Points on a hilly landscape, in no order, each with its height.
From any point a ball takes the steepest step (drop divided by distance) to one of its 2 nearest points. It stops when none of these is lower. Distance is the straight distance between rows; heights are no part of it.
bov: [-13   3 -38   1 -19  20   1  -1  -1   8 -13   2  17  27  -1  23 -37 -22
  25 -19]  (h 22.1)
bavo: [-12  22 -23  22 -16  25  13  30  26 -12  -9  -1  37 -20  -6  33   9   6
  13  25]  (h 36.8)
dol: [ 15  20 -29 -22  29   1  13  -9  -8 -30  -8   1   1   2 -19  -5  12 -24
   3  10]  (h 33.2)
Feb: [ 17   6 -17  10 -22  11 -28  16  15  17 -19  36   5  12  -1 -14 -30  17
  16   4]  (h 54.5)
domir: [ 28 -37  10  23 -12   1  -2 -30  38 -23  -9   2   2  14   4 -23 -58   9
   7  27]  (h 61.1)
pek: [  3  17  37   0 -10 -21   5 -25 -57  -2  -6  15 -25  14 -44  -7 -21  -7
  12   5]  (h 53.0)
dilo: [ 15  -3  -1   3  14  -4   4   6  13  -6  -9   5   5 -52   4 -11 -34  11
  22   6]  (h 46.3)
zer: [ -9 -14  20  53  20 -15  17 -33  29 -38  -3   5 -26  -4  -1   6 -30 -22
   0   3]  (h 60.4)
puni: [ 30   7   0 -39   4 -10 -17   4 -30 -12  12   5 -26  -3  -5   0  21 -17
  -6   0]  (h 25.9)
nogaf: [-29  -8  -9  17   5   3   4  -8  35   9   4   3  21  -8  47  -3   3   5
  10 -22]  (h 24.4)
Bar: [ 11 -22  20  50 -28  18  15  14  31   6   5   2  18   2  11  20 -16  13
  27  28]  (h 40.3)
zinis: [ 15   5 -35 -22   0   3  -4   8 -10  13   5 -33  24  20  -9 -18  -6  34
  -9  -2]  (h 42.2)
vegu: [ 19  33 -25   1   4  12 -15  -6  20 -19  18  39  -4  -7   1 -28  24  29
  -7  16]  (h 32.6)
sena: [-16  -4  -1  52 -20   5   2 -17  16  -3 -19  27 -18  -4 -14  -5 -27  -2
   8   9]  (h 35.0)
vipig: [-28   0 -27   9 -12 -13  23  -8 -43  27  11 -12  14 -16  12   5   6  -3
  -7   2]  (h 18.8)
ser: [-12  24  20 -35  28 -23  12  -4 -55   5 -12  10  -2 -13 -19   2  19  21
 -21 -31]  (h 17.5)
zumog: [-32   9  -8 -26   9 -17 -20 -21 -18  21  51  11  24  28 -19  -6  -9 -17
  -6  -2]  (h 56.5)
sivul: [  3  16   0  -3  -8 -23   9   5 -11  18  35  11  -4   4  11   7  26   3
  -6  -3]  (h 38.4)
lonav: [-12 -15  20 -30  -9  -1 -11  -5 -25  32  18 -31  21  34 -17  -3  -1 -14
  -3  -8]  (h 60.3)
niben: [ 15 -13  10   1 -22   7  -5  14  62 -53  -9 -14  19  14   0  22 -43   3
  14  18]  (h 13.9)
Mobob: [ 21  22  30  -2   4   5   8  20   8 -43 -29 -25  26 -15 -12  -2  -9 -15
  23  16]  (h 50.3)
pofus: [-32  18 -10  11 -12 -22   4   1 -45   1   3  -6  -9  -7   7 -20  12 -25
   0  -4]  (h 22.7)
raku: [-27   7 -11  40 -24  -6  14  20  36 -17  -8 -26  34  19  18 -11 -17   7
   3 -27]  (h 24.6)
duduk: [ 10  21 -29 -18 -29  -9   0  11 -12  27  15   5   9   0  21  19  23  38
 -16  -1]  (h 35.4)
samep: [-33 -15 -21 -16 -11   8  -5   3 -12  55 -13  10   0 -17  19   1   0  -9
   8 -30]  (h 38.6)
Tedav: [-11  -5  11  26   4  26  19  -9  38 -31 -18  -3 -26 -17  25   9 -22  17
  -2 -15]  (h 67.0)
dapek: [ 42  -3  11   7   3  26  14   9  23 -20 -10 -11  -5  31 -17  23 -19  40
  16  -5]  (h 66.0)
Kisaz: [  2   7  22  -6 -16  25   0 -16 -49 -35  29   2 -17   1   4 -28   0  13
 -32  12]  (h 14.1)
nub: [-20  -5 -30 -17 -27 -17  -7 -23 -36   8   8  -7 -33   0   8  30  41  18
 -50 -14]  (h 66.6)
Dube: [ 30 -32 -12  31 -21  -7  -5  27  26 -15   3   0  11 -15 -17   4 -28   2
   7  44]  (h 44.2)
sifol: [ 17 -12  25   8 -19  17  13   2  34 -19 -11 -23  17  21   3  36 -38 -26
  29  -1]  (h 16.2)
nenum: [-14  -1   4  13   3  24  -4 -16  13  18 -18  21 -45  14  18  13   5  -3
  -6 -26]  (h 30.7)
ridu: [-22 -17  12 -33   2   3 -11 -20   4  18  25 -37   7   2  30   8  23  13
 -20 -19]  (h 36.6)
latuv: [-34  22   9  -5 -16  15  -9 -10 -14  34   0   3  33 -10   7   3  29  15
   7   7]  (h 19.5)
mefif: [ 23  27   6  14   3  12  16  -5  -3 -34  -4  -6 -14 -19   3   3 -19  46
 -14  -7]  (h 67.1)
Nabod: [ 20  11 -17  29  -1 -13  28  -3 -22  10 -12  27 -15  24  -4  34   2 -22
  15  -7]  (h 49.4)
Lod: [  6  -3  -4   5  23 -28  17 -29   7  -3 -25 -23  11  16   5 -32 -10 -43
  23  -1]  (h 28.0)
luva: [ 25  -6 -57  20  11 -14  14  16  25  -6 -11  13  31   3  -6   6 -20  14
  19  22]  (h 64.4)
rakil: [ 33  24   2 -20  12  -3   1  20   1  18   9   2   8 -16 -17   5  19  -3
  21  15]  (h 42.1)
rusu: [ -8  -7  26  12 -17 -13   5   9 -10   1  23   1 -35 -17  36 -20   8  -4
  -5 -20]  (h 21.5)
mip: [ 31 -29 -41  37  12  -7  22  -9  30 -20 -28   6  16  22  -4  15 -20  -2
   1  21]  (h 64.9)
pubov: [ 21 -18 -25   8 -17  17   2 -13 -16  16 -12 -43  22  41   8 -19 -24 -16
  -1   9]  (h 16.4)
luma: [-10  25 -28  -3   0 -24   9 -35 -16  20   1   9  28  21   7  21  12 -30
   4   7]  (h 41.0)
dipar: [-17 -13 -25  33  -5   6   1  38  22 -10 -10 -23  27  34 -26   4  15 -18
  10   1]  (h 58.0)
nuzek: [-10 -11 -29  14  15  15 -14   0  24  24   2  11   1  19   2   7  -4  31
   2 -20]  (h 31.3)
Gena: [ -6  -3 -35 -38 -12  11 -16  16   2  23  10  -7  -4   0  25  49   9 -31
   5 -24]  (h 48.0)
milun: [-24  12 -10  -6 -12  29  -4 -26 -35  13  13  16  -7 -11   2   7  27  44
 -30  15]  (h 65.1)
Pifol: [ 11  -8 -34  -2  21 -15  14  11  35   7  15   7  38  32  -9  26  -2 -29
  28  -3]  (h 62.5)
lom: [ 18  -4  28  15  -9  -4  -4  32  46 -36 -15  -7  -2   8   0  -3 -16   2
   3  -4]  (h 16.5)
gebef: [  3 -28 -14 -27   2 -13 -10 -32 -13  32  39   0  -5   8   9  -3  24   8
 -25  26]  (h 44.4)
dubep: [ 42 -14 -19  13  13  15  32   7  34 -31 -30   7  13  33 -11  32  -6  17
  11   1]  (h 65.3)
Rulir: [ -1  18 -19  -9 -14  23  17  41  24   3 -16  -7  17 -23  17  25  28  -7
  12 -11]  (h 34.0)
gubip: [ 19 -11  -7  29   3  13  14  -4  13 -24 -18 -25 -20  12   7  12 -30  42
 -11 -20]  (h 66.5)
ter: [ 39  -5  -9 -33  -5 -13   1   7 -30  46  12  10 -10   9  -7  32   3 -18
   9  12]  (h 46.4)
bago: [-20  -8  29  -2  31 -14  -4  10 -39 -35   4  10  -1 -30  -9 -51 -10   4
 -23  -5]  (h 43.5)
Mor: [ -5  13 -19 -41  11 -11 -15  24   3  15   2  -9 -20 -34  16  -2  -1  -5
  12 -44]  (h 44.5)
gaton: [ 25  25  41 -12  -2   2  10  13 -25 -24  -8 -32  -9  -9   2 -11  -4 -24
   9   7]  (h 48.9)
Naf: [-17 -34  10  33 -10  -1  18  31  39 -25 -19 -40   6 -12 -10  33 -37   3
   1  12]  (h 53.6)
Lemub: [ -8   9 -35  -8 -15 -16  11 -11 -46  -6  36 -28  13   4   1  -6   0  11
 -26 -14]  (h 23.0)
Bezu: [ 19  14 -51   8   6  -9  27  16  -9  23  -1   1  18   7  26  12  22  38
  -2 -10]  (h 32.4)
sumin: [  2   0  33  17  28 -18  16 -27  16 -28  21 -11  -8 -17  10  12 -30 -30
  10  -3]  (h 59.9)
Zud: [ -6  -3  -9  -8 -13  10  10   4 -18  51   2 -12   4 -14  21  21 -17  28
  17 -31]  (h 41.1)
tumam: [-14 -16 -17  14  -8  20  -2   1  33 -28 -45  -3  27  20 -14   5 -34   6
   8   5]  (h 53.1)
fogak: [ -9 -33  15 -16 -15   8 -21  14 -11  51   4 -15  13  34  -5   6  24 -13
   9  13]  (h 61.8)
pes: [  3 -21   3  39   1  13  -4  28  34  21  11   5  19 -23  -8  -7 -13   3
  15  28]  (h 42.4)
rivi: [-33  23  17 -25   2   0 -10  14 -25  -3  19   3   1 -21 -18  -4  44  13
 -34  -5]  (h 18.6)
res: [ 21  -8  19  26  -6  -8  -4   4  22 -12  -1  10 -36  12  22 -17   0  -2
   1  -5]  (h 19.1)
rit: [ 23   1  26  21  -7  19  12  29  31  12   4  -7  -6  25  14  37  19 -10
  21 -20]  (h 47.1)
palo: [ 13  -4  22 -10  -9 -38  -6   7 -28  36  23 -10 -33  18   5  -3  -7 -15
   3 -36]  (h 50.4)
Zifo: [ -3  12  40  -7  20  -8   4  22 -24 -29 -18  18 -34 -33 -11  -4  -5  -4
  -5 -22]  (h 45.7)
rigo: [  0  11   8  14 -18  -4  40  23  32 -38 -50 -18  51   5  -1  25 -15  -5
  32  21]  (h 18.5)
mogat: [-36  18  15 -12   5  -6   7 -23 -39  26  25 -21  29   0  14   5   2  13
   0  -6]  (h 12.2)
vosi: [  5  15  25 -25 -33 -17 -35   2 -18  19  19  32 -18  24  -3 -14   8 -27
  12  -2]  (h 43.0)
gugul: [-14   8 -11  32   2  16   6   0  51 -23  26  -1  30  18  33  10 -17  10
   8 -25]  (h 21.2)
Ladiv: [  1   5  19 -30   2  15 -19  18 -38  -9   3   2  23 -21 -30 -18 -14   2
   5  11]  (h 35.6)
bazus: [ 17  20  17 -35  -4  -4   1 -35 -46  16   1 -20   9  36 -20   0  27  18
 -12   4]  (h 66.9)
vuvib: [-30   0  23   4 -10  44 -16 -11  25  15   4  22 -31   6  14  15  27 -18
   0  -2]  (h 32.2)
kedag: [  0 -27  10  41   6 -14  27  34  62  -5 -29 -25   7 -10   6  25 -15  11
   8 -15]  (h 54.6)
Musu: [ 19 -26  -9 -32   9 -14   7 -30 -30  37   9 -23   4   0   6  11  35 -18
 -17  19]  (h 45.9)
zevit: [  4   0   6 -12  -4  31  -1  -9   6  13   9 -19  22  11   4  29 -32 -16
  26 -15]  (h 19.3)
per: [ 30 -18  -4   9  12  -5   4   9 -20  18 -13   1 -22 -33  -6 -11 -32  35
  13   4]  (h 47.5)
guz: [ -7 -31 -22  42  -7  14 -13  19  49  -9   2   8  29  37 -22  -2   3 -10
  -7  23]  (h 59.1)
kevop: [-46  -8  -2  -2  15   5 -25  11  13  11 -19   0  -1 -16 -10 -11 -15 -15
   6 -12]  (h 32.9)
gana: [ 19   2   8  -2   1 -16  26 -27  26 -42 -48  -4  13  20  -7  -8 -39  -9
  19  15]  (h 31.0)
vebat: [ -6   2  -8 -17  14  19 -18   4  -8 -11 -14 -27 -18 -10 -13  -7 -13  16
 -15 -11]  (h 30.0)
lasef: [-15  12  -5  -1  10 -14 -12 -15 -19  -9  39  12  -4 -17   4 -35 -40  23
 -20 -28]  (h 15.1)
zugol: [ -5 -30   7  25  40   8   5 -11 -10  -2  10   7   1 -35  10 -36   1  34
 -21  16]  (h 63.4)
namu: [ 20   8   2  30 -11   1  17  29  52 -45 -29   1 -12   0   9  31  -1 -10
   1  -7]  (h 18.7)
bul: [ 17 -24 -16  15 -10  25   4  18  36  -3 -36  -3 -10  25  14  10   5  15
   6 -30]  (h 27.1)
Foruf: [ 41 -14 -13  17  11  -1  12   1  31 -11 -22  19 -10 -27 -11  -3 -29  -1
  14  37]  (h 45.2)
sela: [ 33  24 -32 -13  -3  -3   7  -8   9 -24 -12  -7 -12  14   7  -4 -15 -17
  15   4]  (h 31.4)
ridaf: [-28 -17 -25 -17  15 -17  -2 -25  -2  48  22   9  19  -3  -3   3  26 -10
 -12   7]  (h 42.3)
duvef: [-15  26  19  17   9 -12  13 -32  -4 -21  -1  -3   4 -15   7 -11 -36  -9
   6  -9]  (h 59.2)
vud: [ -1 -18  13 -36   0  13 -19 -19 -45  49  14   8  22  19 -32  11   8  21
  -9  23]  (h 64.5)
vuzof: [ 17  23   4 -31  11  13 -25   8  11 -28  10   4   5   5  -1 -29  -4  -5
   2  -3]  (h 30.3)
Nevum: [  2  -1 -11 -10   0   7  -8 -16 -14 -12 -13 -19 -23   3  20 -32   4  -1
 -18 -18]  (h 31.7)
Lafe: [-12 -14  57  -4  35 -18  16  -9 -22  24  27   3   1 -18  -1 -19  46   4
 -12  11]  (h 30.1)
lona: [-17   9  -8  24  12  23   0 -28 -20  -8   1   8  -5 -12   9 -26  18  41
 -26  20]  (h 64.3)
ros: [ -6   2 -18  24  13   7   4   3  25   6 -36  35 -11  15   4   6   6   7
  14 -32]  (h 29.0)
Nofa: [-11   8   6  16  12 -16  11  -7  67 -40  10  -1  25   7  30  -1 -13  -7
   6   5]  (h 18.1)
redu: [ 10   7   5   4  -1  -8  -1  13  53 -14   8   8  32  28  12 -14   1 -15
  20  24]  (h 13.8)
kat: [-27   0 -33  -5  36  -9  -8  -7   7  24   5  32  11 -28 -14  -9  21  -2
   2  18]  (h 39.3)
luse: [ -8  16  -5 -27 -10   7 -20  13 -39  11  18 -20  22   4 -19 -20   1  26
  -1   6]  (h 38.9)
sot: [-10  20 -16 -30  28  -3   7 -15 -18   1   6   9  -2  -1 -22  18  42 -42
  -2  15]  (h 35.7)
tusu: [-25  12  20 -19   9 -10 -18  -8 -11  -5  46 -22  15  22 -15  -7  10 -21
  -3 -20]  (h 58.4)
Bizoz: [-36  -2 -29   9  20  -8  -9 -22  24  -9  -7  11 -16 -18   4  -2  -5 -29
 -11 -14]  (h 34.9)
letim: [  3   7  34  10   2   2  -4 -16  13 -49 -14  -6   7  -9 -12 -14  -7 -13
  -8  33]  (h 51.4)
Mos: [ -5  14  11 -30  23  -1  10 -18 -40 -18  22  10 -38 -35   8  31  42  11
 -30   0]  (h 27.4)
pegen: [-22   8 -46   0  26  -3  -9  15  16  -2 -10   7 -17 -34 -11   1  26  -6
 -12  -2]  (h 36.7)
vuvu: [-18 -17  38 -23  17 -23   0 -19 -40  23  32   0  -5  -8 -12  10  25  24
 -35   3]  (h 26.1)
bivur: [-33 -15   0  46  17  -7  16  17  27   0 -23 -31  -6   8 -10   7  -2   2
   3 -15]  (h 55.8)
sofe: [-15   9  29 -22 -33 -35 -19  -7 -19  26  27  19  -4  12  16  15  29 -16
 -20 -10]  (h 40.9)
Mosa: [-12  -6 -42  12 -20  16   1  37   0  20  -2  -7  19 -11  29   9   3   3
  12 -12]  (h 30.9)
kulo: [-11   4  22   3  18  13  -4  24 -15 -11  41  31   2 -41 -17 -10  -3   8
 -12   9]  (h 39.5)
kebub: [-12 -31   6  -8 -11  15 -17  -8 -22  59   5  25   1  11 -19   6  18  -6
 -10  21]  (h 63.2)
nugu: [-12 -10 -29  -4  14  30  -6  -8   7 -13   0 -16 -19  13  -6  16  12  -2
 -17  13]  (h 27.8)
Nudu: [-18 -14  -3   0   4   4   5  -5  15  35  11  -3  -3  17  18  18  29  30
 -15 -29]  (h 33.9)
Vol: [  8  -2  23   0  -8  -1 -21  26  -5  18  -3  -2 -21 -13 -20 -34  19  -8
  14   2]  (h 50.9)
fumep: [  1 -17 -48  23 -18  10  -4  29  24 -10 -31  -4 -24   1   0  26 -21   1
   8 -24]  (h 25.6)
nebu: [ -6 -12 -34 -23 -34 -20 -12 -15 -11  15  25   0 -13  13  -4  45  37 -12
 -39  -1]  (h 67.2)
Sema: [ 47  10  46  -8  -5  11   7  10   4   5   1 -21  11 -17  17 -13  -3 -10
  27   3]  (h 47.2)
Kisa: [ 22  -7  12 -19   6   8 -14  14  -6  23   6   7 -11 -24 -20  26   7 -37
  16  16]  (h 44.6)
gatu: [-17  16 -43 -15 -26  -2 -23 -25 -30  18  -7  26 -14  -9   3  11  21  22
 -33   5]  (h 65.9)
fom: [  0  -5   6 -51 -14 -26 -34  -5 -22  17   5   8 -10  -1  14  -1   7  27
 -26 -34]  (h 67.4)
zug: [-21  12 -33  37  15  -6  19  15  28 -26 -28 -28   5  22 -14   9  20   2
   0 -11]  (h 56.8)
nuta: [ -9 -37  18  25  19  24  -9  -2  26 -15  -5   5 -20 -23  22 -36 -12  31
 -12  20]  (h 62.8)
Bope: [-19  23  30  15  -2 -30  -8  26  -3 -16  -4  10 -17 -17 -12 -17 -16 -12
  13 -31]  (h 47.0)
dif: [-19 -21  29  47 -18  24  12  -4   9  31  17   6  28  14  -4  10  -2   2
  11  18]  (h 38.2)
pifod: [ -3  -3 -24  35 -17   7  10  38  56 -33 -35  15  37  -4   3  19  -1   5
  17  24]  (h 38.8)
Tepav: [ 21  -3  15 -65   4 -19 -31 -15 -18  23  13   6   3   5  -3  12  36  21
 -28  -6]  (h 66.7)
bavi: [ 14 -19  -9  15 -12   8  31   3  29 -29 -37 -31  56  12   7  10   5 -19
  29   7]  (h 16.0)
pidif: [  7  -1 -12 -28  -4 -35  10   3  -2  38  15   2 -13  -6  32  16  24 -10
  -8 -29]  (h 40.7)
Kedep: [-11  -7  -2  17 -25   6   4 -15  26 -40 -25 -24  26  -5 -14 -13 -32  -7
  -1  36]  (h 52.2)
mazav: [ 21   0  -5 -14 -23 -10  -1  33 -19  25 -14 -13 -30 -24   8 -17  18 -27
   5   5]  (h 52.5)
Duved: [ 12  16 -42 -38   8  21 -28  -9  21  -7  15  20  -4   9   5  -9  33   6
 -13  11]  (h 30.2)
Sev: [ 13  23 -14  36  -5   9  27  15  15  15 -12   8  18   4  11   1  25  36
   3   2]  (h 28.8)
Vuva: [-26  13  50 -32   4   6 -13   3 -48 -11  -4  30  -5 -32  12 -33  21  12
 -28  -9]  (h 26.9)
Deru: [-33  16  15  24   6   9   7 -10  -3  -4   8  -5  -2  10  -1  -1  -6   4
  -5  -6]  (h 58.2)
Pirut: [-23  10 -21   8  14  -7  11  -6  -5  17 -10  11  21   7 -20  18  30 -40
  20  25]  (h 38.5)
mem: [ -9  -3  42 -33   5  12 -17 -14 -35  -2   6  47 -33 -21   9  -4  10  -1
 -21 -16]  (h 28.9)
Kav: [-14   8  12 -33 -13  40 -25  -5 -30   3   4  29 -49 -24   6  13  11  -8
   4   3]  (h 30.4)
rales: [ 16   6  -2 -46   1 -18 -20 -26 -47  23 -27  15 -19   6   0 -20  10  19
 -19 -22]  (h 68.1)
deve: [ 47   1 -20 -10  -1  14  16   9 -30  20 -16 -14 -19 -15  14 -12  24 -10
  -2  18]  (h 53.8)
pano: [  6  -8  -1   9  19 -29  18 -38 -58  16  10  -8  -4  -6 -11 -15 -22  -3
  -9  15]  (h 48.7)
porav: [ -7   5 -23 -39 -16  -6 -21 -13  -3   5  -5  -7 -15  32  -5  14  34 -14
 -27  -6]  (h 67.7)
seg: [ -5   3  -7 -19 -27   5 -13  17 -28 -10  30   8 -32  -5 -20   8  28 -16
 -23   4]  (h 23.4)
zuvud: [ 26  10 -15  27  -5  -8  17  14  26 -23  12 -28  20  29   3 -22   8  -4
   2  24]  (h 7.8)
Ramu: [ 10  -6  30  33 -12 -35  22 -31  16 -21 -51  13  -3  15 -10 -10 -42  -4
  26  28]  (h 32.1)
tem: [  6  -5  44  -7  19  -6  -3   6 -15  23  21 -18  16   7   4 -35  26  22
   2  10]  (h 34.5)
dipe: [  7   7  -5  16 -10  10   3   6  32 -53 -21  -6 -50  19  -2  26  -8 -20
  -2 -10]  (h 20.1)
rel: [ 15   3  -6 -51  -2   6 -14  25   7  21  16 -25  -9 -37  21  34  11 -14
   5 -16]  (h 46.5)
Sono: [  2  -6  31  -2 -27 -15  31  27  43 -27 -24 -17  46   6 -17  37 -30 -30
  30  15]  (h 18.9)
vivil: [ -9   7  28  -2   6  28 -16  15   4 -10  -4  40  -3 -50  -8   0   3  14
   4  26]  (h 37.3)
leze: [ -3  -2   2  30  19 -14  22   5 -12  13   1   9 -37   2 -26  21  -3 -18
  11  -1]  (h 50.5)
zovof: [ 16  32  18 -10  12  18 -15   3  -6  -8  -1  47  -1 -24  -8 -33  15  16
  -2  25]  (h 35.1)
sen: [ 18 -11   5  -1  22  -4  -9  -6  18  22  28   4  16   9  14 -38  17  27
  -1   7]  (h 31.2)
Tafu: [ 37   8 -20 -47  -2  20 -38   3   8 -18  16   7 -29 -15  10 -17   7  -3
  -6  10]  (h 28.1)
vul: [  3  -6  -9 -12  21 -17 -13   6 -15  23  -9  14 -22  -9 -12 -32  -9   7
   2   3]  (h 49.1)
zak: [-22   5  26   0  12   6 -10   9 -26 -45 -19  33 -20 -48  -9 -27 -27  -6
 -11   7]  (h 44.7)
Rer: [-24 -36  10  21 -23  26   4   8  39 -46 -23 -21   7 -11 -14  23 -28  -3
   3  49]  (h 52.9)
bulo: [ -1 -26  -8 -20  24 -15  12 -37 -52  18   2 -24 -18  -6 -19  -3  22  -2
 -26   8]  (h 47.3)
forin: [ -7  -8  -2   4   6 -21   1   8 -10  -8  27 -29  -2 -21   6 -45 -32   8
  -5 -16]  (h 19.2)
Zales: [ 25 -17  23  24  55  -9  12   4  13 -17  12   4  -6 -24   4 -26  10  24
  -9  22]  (h 64.2)
tavik: [-38  13  26  28 -10  18  -6 -20  39   0 -14  19  -3  -1   5  13   6 -31
  22  -5]  (h 34.1)
rana: [ 21   7  29 -30  27   9 -23  -4  -9 -17  -5  -8  -2   0 -20 -40 -23   3
   4  18]  (h 32.8)
Zago: [-10  20 -20 -17 -21 -15   2 -27 -36  40   8  11  17  34  -7  25   5  11
  -7  -3]  (h 43.3)
mobo: [ -3   0  -8  18  21 -13   2 -16  13  12  29   4  19  -9  25 -21  -9  12
  18   0]  (h 27.7)
Vaka: [  7 -12  15  30  -7  -8  15  15 -15  -3   2 -24 -20 -37  24 -37 -11   9
 -14  -4]  (h 22.4)
tadu: [ 12  -8  19 -53  -5  -3 -19 -32 -15  32  11 -11  32  24 -11  27  32  21
 -15  15]  (h 65.6)
nema: [-12 -12 -34   1 -15  15 -11 -16 -19  -4  35 -27  -9  16  -7   6   2   1
 -25   3]  (h 25.8)
Moza: [ 14  24   1  -6  -4  16  -7  26  -7 -46  -2  13 -16 -34 -10  -6 -15  28
   0 -15]  (h 67.6)
deg: [  7  -5 -13  16 -26  22  -7   4  24  -9 -50  31  16   4   4  -3 -33   3
  22  24]  (h 53.7)
padag: [ 44  12 -37  -6   2 -21  21  -3 -16  32   5  26   5  29  -1  31  11 -13
  17   4]  (h 48.1)
satig: [-14  34  11  -9   4 -20  -1  24 -48 -10   2  23  -7 -14 -16 -15  13  25
 -18 -11]  (h 12.6)
Pori: [  7 -39  21   5  26  11 -32 -13  25  -9   5  22 -20  -3 -14 -41 -21   9
 -15  25]  (h 62.2)
det: [ 37 -14 -41  17  10   4   2  21  38  -2   4  36  28  15  -9  18  -3 -21
  21  18]  (h 63.5)
fesel: [  4  14  18   3 -13  18  -8  -3  -4   1 -12   5   2  28 -20   5   7 -13
   7   3]  (h 56.9)
Disul: [ 34  -1 -24  13  -6  11  17  11   4 -10 -31 -44  31  21   0  -8  -9   1
  15  14]  (h 12.8)
vafo: [-22  14 -30  37 -15  -2   6  28  14  -8   0 -27  17 -18  11  -6 -11  26
  -3 -17]  (h 27.5)
ludu: [  0   9  18  12   4 -44   3  26   8  13  12  -4 -17  10  -1 -18  -7  -9
  15 -44]  (h 48.6)
fatoz: [ -8  23   3  18  -9  16  23  -8  -3  31 -24  14  37  -2  26   5  48  10
  14   4]  (h 24.7)
getog: [ 19 -11 -12   1 -15  35  -2 -37 -25  -6 -10 -23  -2   7   6 -10 -39 -11
   8  23]  (h 19.0)
mek: [ -7  14  -2 -14 -12  12 -11  -7 -34 -38  41  -7 -13   2  19 -14 -18  21
 -27 -25]  (h 11.4)
dotin: [ -2  -2  17 -17 -34  21 -17  -5 -26  25   6   5 -28  -3   3  24   1  12
  -9 -18]  (h 32.3)
par: [-11  10  13 -17  18 -10   2  -4  26   2  18 -11   3  42  -8  10   2 -28
  10 -34]  (h 60.1)
Zosa: [ 12  -5  50  -3  -3 -17  -1  -3 -25   6   4  -4 -24  15 -19 -12 -16  -7
   2 -18]  (h 51.8)
tob: [  3 -44  18  18  18 -15   8 -32  45 -25 -11   2 -18   4   3  -1 -55  -4
   7  -5]  (h 60.8)
dinuk: [ -6  25  -1 -27  12 -20   8  -1 -15  22  -4   9 -21 -31  19  14   8  10
 -14 -49]  (h 42.6)
Zun: [-52  19 -20 -20  -6  -3 -22   3 -12  24   1  26   0 -16 -11  -4  -7  -4
  -2 -24]  (h 35.8)
sugo: [  6 -42   8   5  23  -3 -29 -27  36 -15  -6  -5  10  14 -24 -37 -41  13
  11  31]  (h 61.6)
nidup: [ -9   8  20 -24   2 -20 -20 -16 -54  16  30  12  -6  18 -32  -6 -12  -3
  -8   7]  (h 54.4)
fasa: [  2  21  -1  -8  18 -15   9 -14   7 -14   1 -23   4   7  21 -15  29 -14
  -7 -21]  (h 33.8)
zepu: [-28 -35  11  58  -3  17  18 -12  29  10 -10  25  -3  10 -13  15  -4 -14
   7  18]  (h 36.2)
bak: [-27   5  22  -9  -8  15 -24   7 -18  -8  11  -7   4 -23  12 -37  25   2
 -15  -5]  (h 23.5)
vero: [37 20 18 -4 -2 21 15 13 11 15  7 -1 14 12 25 10 26 -4 10  8]  (h 45.0)
Nasu: [-14  -3  10 -38   5 -27   1 -11 -53  41  -7  -7   7 -14 -21  25  23  35
 -23 -13]  (h 22.0)
Ril: [  8   0 -14 -21  16   6 -14   9  38 -14  15   4  17  23  -5   4   3 -44
  19 -21]  (h 61.3)
vur: [ -9   2  19   8  35 -17  16   7 -47 -13  40  15 -11 -25 -15 -20 -11  -5
 -23   7]  (h 41.8)
nibuf: [ 23   2  -2  12  -3 -15  10 -15   9 -25 -41 -23 -15   8  -3 -10 -28 -17
  25 -13]  (h 29.9)
Tipin: [ -1  11  20  32  -1 -18  20  -7  11  -7 -18  40  -9  13 -20  -5 -25 -14
  24  24]  (h 33.6)
rem: [  1  21   5   3 -32  16 -23  26   9   8  -6   2   0  26  -4 -10  -9  17
  12 -13]  (h 55.7)
Kuze: [-12   1 -15  23  -1 -26  11  -1  -3  -2 -15 -17 -15  -1  10 -24  10 -49
  15   0]  (h 25.7)
Nirun: [ 16   6  22 -34  18  -3   2 -20   2  11  27 -29  10  -7  28   6  28  -9
  -2  -8]  (h 36.3)
ruf: [ -9  -8 -36  21 -36  13   3  15   6 -15 -36 -19   1  18  14   1 -29 -21
  18 -26]  (h 24.1)
Logi: [  2 -12  24 -15  -2   0  10   2 -42 -24  44  19 -37 -23  -3  21  24 -16
 -29   8]  (h 25.5)

For each start below, name the point where the ball stops.
Tepav | Tafu
mazav | nibuf
det | Tafu
Bope | Tafu

Call two points neighbours if one is among the 2 nearest of the other. Go from one point of each pair to the other, from neighbour to neighbour, staying as low as possible. Name the highest point that can't be avoided.
vero, mek | rit
mek, Disul | Vaka
Disul, sifol | Sono
